Points, in no order, along strands that fork and pass close to each other.
(in the rows, 100 means zero)
Two points are linked if the straight distance between their rows is under 49.9. Some points are linked to none.
sase: 55 109 109 108 120 101 102 118 122 103 106 112 90 111 86 109 102 117 90 85
Tasik: 86 119 96 121 96 88 101 128 124 88 96 120 107 99 62 103 83 101 110 102
vede: 61 126 117 108 104 90 85 118 102 87 108 117 119 98 56 123 75 107 91 108
zogu: 121 82 76 94 91 106 105 62 64 120 90 95 79 90 139 103 106 87 83 87
laru: 79 95 111 77 125 105 92 100 143 126 101 95 119 129 118 109 114 116 104 75
Vep: 82 103 120 106 106 102 91 122 99 91 117 114 111 85 87 107 99 102 86 107
sabu: 59 121 118 104 109 90 75 121 116 94 100 118 113 112 57 110 90 106 99 94
Pif: 148 102 91 98 107 104 109 100 117 97 79 79 99 110 119 99 101 98 98 83
Modun: 120 93 78 85 88 103 99 113 80 97 119 93 111 82 91 90 110 94 123 118
komi: 102 95 95 134 96 94 118 115 82 83 85 100 90 94 87 88 88 117 92 113
Levak: 94 98 99 105 101 101 125 54 118 125 88 98 80 108 144 109 82 110 79 103
nav: 78 86 94 98 84 101 91 107 65 89 109 99 116 62 77 99 93 104 133 118
fiker: 108 104 95 103 88 101 121 50 106 131 76 91 84 103 155 102 83 92 86 95
Getud: 91 110 103 97 102 92 107 139 106 94 130 124 141 107 81 103 87 90 114 119
zan: 86 88 110 79 115 99 107 84 145 128 85 104 113 109 133 109 101 117 98 77
vopam: 75 109 108 95 118 96 89 108 115 113 127 89 102 142 100 106 117 115 102 105
volof: 110 85 86 79 96 107 99 62 70 119 113 92 81 90 129 105 114 87 93 98
losov: 117 101 93 103 106 83 139 124 91 97 118 96 125 113 86 107 79 107 109 130
Tuf: 91 107 113 88 110 89 112 108 85 101 123 78 102 116 77 102 100 113 109 129
rorus: 139 93 83 118 88 100 107 127 91 90 92 105 117 88 112 88 102 97 92 87
zezon: 67 106 109 116 96 109 94 81 132 105 99 123 78 97 120 99 98 100 87 82
Zil: 143 87 81 97 91 89 116 108 56 94 75 82 117 95 97 100 94 100 98 102
Tedal: 104 95 118 75 96 113 81 89 114 109 118 95 109 102 127 93 128 91 103 88
Nule: 108 95 111 115 111 97 116 102 118 98 86 103 80 103 99 92 98 105 93 84
dof: 91 103 118 87 95 91 99 133 90 99 126 109 143 99 84 102 95 91 113 122
temi: 82 114 105 96 91 98 86 117 90 93 131 93 106 114 78 95 109 107 115 131
rof: 134 101 91 82 108 112 101 68 90 99 75 71 90 108 117 116 100 75 97 97
mim: 111 84 94 101 84 91 94 111 74 93 78 100 107 68 77 74 98 97 131 99
Pulek: 149 89 75 86 98 101 102 90 63 100 67 83 106 96 104 106 104 92 97 83
Mivi: 116 84 91 109 89 103 99 99 78 93 88 103 87 81 114 89 109 96 89 93
fasa: 114 94 83 107 88 90 125 125 80 96 112 100 125 95 91 100 81 103 116 135
kupal: 94 110 108 84 97 108 69 96 133 110 123 97 116 119 124 94 125 93 108 90
Dorep: 127 106 96 83 114 99 117 101 100 98 111 77 109 115 104 118 101 101 90 117
Vem: 95 102 112 98 111 102 125 64 105 119 93 91 71 116 128 106 94 106 83 98
vadu: 116 108 96 93 117 84 133 128 111 111 119 102 129 124 88 114 88 97 107 113
neke: 110 104 109 93 103 100 100 102 108 98 109 88 92 112 95 90 115 96 108 103
valo: 127 70 74 80 105 101 97 92 52 110 97 98 98 76 106 103 115 100 95 100
botev: 97 92 120 99 89 102 111 67 95 127 94 103 82 89 139 90 101 76 91 82
rafuz: 85 93 123 99 121 102 107 113 106 104 111 106 106 93 108 110 105 111 79 93
Sot: 127 98 87 123 103 92 125 117 95 91 87 89 92 109 95 95 93 117 87 105
sil: 111 81 80 106 82 103 87 93 64 102 85 111 78 73 104 79 114 95 101 90
visep: 146 93 92 83 107 103 101 79 79 95 65 79 98 102 104 104 100 76 100 84
Pagam: 111 101 81 105 79 98 101 121 86 90 112 101 114 85 85 92 95 94 120 124
kenin: 86 105 98 128 96 95 114 118 91 81 100 98 92 94 75 92 84 117 108 128
Rutig: 92 85 113 113 103 108 117 84 94 108 98 106 91 82 142 104 95 109 66 92
nomal: 94 111 103 93 114 84 117 136 116 108 124 112 132 131 80 105 92 101 119 117
Pesu: 95 100 126 115 99 100 101 101 113 92 83 110 81 96 92 83 106 89 99 85
numol: 107 113 90 105 106 105 106 121 132 95 115 114 108 107 102 106 110 104 97 99
pumu: 96 106 102 88 86 105 75 98 100 95 115 94 92 103 86 83 126 85 119 103
pudek: 67 119 98 110 96 113 75 88 140 96 110 117 95 102 113 112 102 106 86 89
litek: 106 102 131 82 115 99 104 90 104 108 100 86 95 115 100 101 111 95 100 94
limep: 126 73 60 86 105 100 84 93 47 119 83 102 97 70 95 87 110 109 116 94
Guvo: 111 98 110 91 97 108 95 74 140 119 89 98 90 114 139 82 104 94 107 80
Zunon: 69 128 116 102 87 92 69 103 93 80 112 108 119 88 57 117 78 100 99 117
bib: 114 101 80 118 90 113 94 93 120 93 106 102 80 97 132 93 107 106 89 94
Volu: 142 105 88 82 114 111 105 74 119 97 78 72 100 114 126 119 94 88 99 93
Rofev: 106 102 111 91 121 101 119 64 104 106 86 85 80 121 119 120 88 93 85 102
Fefel: 93 110 88 110 69 94 95 114 90 79 111 124 138 80 78 110 67 84 126 130
Zol: 100 107 97 81 82 103 59 103 98 88 107 105 108 86 75 86 117 80 128 101
Met: 88 123 95 109 84 115 65 82 134 82 111 114 88 99 108 106 104 93 90 95
vaso: 106 91 110 76 110 103 109 84 69 100 118 77 88 101 103 118 103 104 87 121
Luvo: 89 99 131 87 125 94 111 91 124 117 92 91 87 125 103 96 108 104 103 79
Dogol: 116 95 91 99 94 104 114 50 85 118 80 90 84 102 148 116 92 84 78 93
zisig: 69 98 118 105 98 105 100 80 141 119 86 118 87 104 130 92 101 102 98 77
fegi: 136 103 90 107 123 89 135 117 109 100 83 91 110 114 95 109 85 105 92 93
Rulo: 109 85 130 97 108 90 115 107 84 92 87 92 101 93 88 91 98 100 93 99
dupo: 104 83 99 118 88 113 102 87 76 98 96 108 79 82 129 95 107 97 73 87
bazo: 93 85 122 101 128 105 120 93 100 108 98 104 100 91 124 114 96 111 72 89
vaf: 109 99 77 90 78 107 68 100 88 94 102 108 93 71 69 82 111 89 134 105
tupa: 104 113 84 110 77 118 76 89 118 85 106 107 74 92 111 91 111 89 100 94
gudi: 79 90 111 102 87 99 95 113 68 86 102 106 113 69 75 97 93 99 108 119
Muta: 41 121 100 108 111 103 73 99 125 102 105 112 86 124 83 114 101 110 89 81
nenut: 84 102 122 110 95 98 91 120 96 82 98 116 121 78 75 101 87 95 100 108
Dum: 122 87 83 88 82 102 81 106 83 97 86 100 96 75 83 71 114 88 132 93
pero: 69 115 108 98 106 101 73 110 103 100 129 93 107 132 85 99 116 105 107 113
matu: 61 109 108 99 118 93 99 126 119 104 109 109 108 122 71 106 105 113 101 89
mav: 78 124 109 111 80 92 70 96 102 75 100 109 94 91 60 101 89 97 102 112
sidav: 92 95 118 88 102 100 108 66 137 129 87 105 101 109 140 94 97 107 102 81
Mebik: 99 100 93 128 111 96 119 129 124 93 86 112 91 100 87 99 99 117 94 87
Bigu: 52 123 107 104 106 99 60 102 111 98 114 105 94 132 81 101 106 101 97 97
miber: 113 80 58 107 87 92 108 113 54 105 97 98 123 72 92 96 92 110 132 116
foso: 99 90 116 80 93 113 74 87 97 106 115 109 101 81 121 89 126 80 97 92
Fad: 101 99 116 82 117 94 119 94 70 101 114 77 99 110 86 109 97 111 94 129
fet: 95 99 76 111 73 104 74 86 75 86 92 118 72 72 86 85 105 88 99 98
Kema: 78 110 101 121 86 90 111 121 93 79 104 105 109 94 68 95 76 108 129 134
mes: 134 97 100 91 93 111 99 84 124 105 85 87 92 103 132 80 106 91 104 75
dega: 126 105 72 128 79 107 95 128 93 79 98 113 116 79 108 95 96 97 87 102
Zoz: 98 86 108 75 103 110 104 69 71 115 120 89 85 96 115 105 112 90 92 107
nakef: 126 77 71 109 82 88 115 112 51 96 84 86 117 87 90 92 90 109 121 110
muleg: 70 109 119 103 90 108 73 88 99 94 110 114 85 96 92 95 105 88 93 98
mogi: 119 107 76 122 93 109 107 110 108 86 115 95 89 99 119 102 104 111 90 111
Fuga: 108 105 105 90 127 96 126 73 129 106 75 82 84 129 108 122 91 105 95 89
keri: 111 111 73 132 88 110 95 121 106 77 108 114 99 85 107 105 96 104 80 109
Zem: 132 87 74 82 97 105 99 102 65 104 109 84 105 83 101 101 109 98 106 113
soki: 107 86 124 100 119 99 121 91 82 102 82 88 90 99 105 110 92 101 77 93
pab: 93 98 99 119 116 87 134 131 112 100 97 112 98 104 81 104 90 117 94 101
Getak: 75 109 99 98 119 89 109 141 117 114 117 110 121 131 75 104 98 111 110 102
bugig: 118 83 112 98 95 93 107 111 76 95 87 93 108 84 86 85 98 94 110 103
giz: 116 105 99 86 130 91 128 105 125 106 86 83 103 125 93 125 93 107 95 89
resum: 104 103 106 116 87 101 84 107 103 81 82 110 89 81 81 80 98 89 105 90
fibi: 64 98 118 97 124 96 113 96 128 114 95 102 83 122 99 101 103 119 94 79
Lameb: 70 98 108 85 118 101 88 93 128 124 111 88 109 147 116 106 116 117 105 86
Musol: 98 109 100 117 77 98 75 97 101 74 86 113 92 79 64 95 90 90 99 103
tunur: 74 111 105 97 93 113 69 80 139 110 114 109 100 117 129 97 116 104 103 93

A fork is a point with three links, a tip a point with one. Leave the first point through the second and follow the links. Name the first fork or tip that comes.
fegi; giz -> pero
matu; sabu -> pab
Tuf; Fad -> Kema
visep; rof -> sidav
Dum; vaf -> sase
Mebik; Nule -> matu

A fork is a point with three links. Follow the links from the first point to the second and name the forks in between, in order.
pero; Zol -> sase
zogu; matu -> pero, sase
neke; Met -> sase, pero, sidav, pudek
pudek; Pif -> sidav
sil; litek -> bazo
Getud; Tuf -> nomal, matu, sase, pero
Getak; zogu -> matu, sase, pero
Zol; Levak -> sase, pero
Zunon; kupal -> matu, sase, pero, sidav, pudek

Name the points in between on the shortest way along the links from the first point to the second, in order.
valo; temi -> Zem, Modun, Pagam, fasa, losov, vadu, nomal, Getak, matu, sase, Muta, Bigu, pero
vaf; pudek -> Zol, pumu, neke, litek, Luvo, fibi, sase, Muta, Bigu, pero, vopam, Lameb, laru, zan, sidav, zisig, zezon
volof; resum -> Zoz, vaso, Fad, Tuf, temi, pero, Bigu, Muta, sase, matu, sabu, vede, Zunon, mav, Musol
bugig; nenut -> Rulo, soki, bazo, rafuz, Vep
bib; nakef -> tupa, Met, pudek, zezon, zisig, sidav, Guvo, mes, Pif, Volu, rof, visep, Pulek, Zil
Tuf; giz -> Fad, vaso, Zoz, volof, zogu, Dogol, fiker, Levak, Vem, Rofev, Fuga
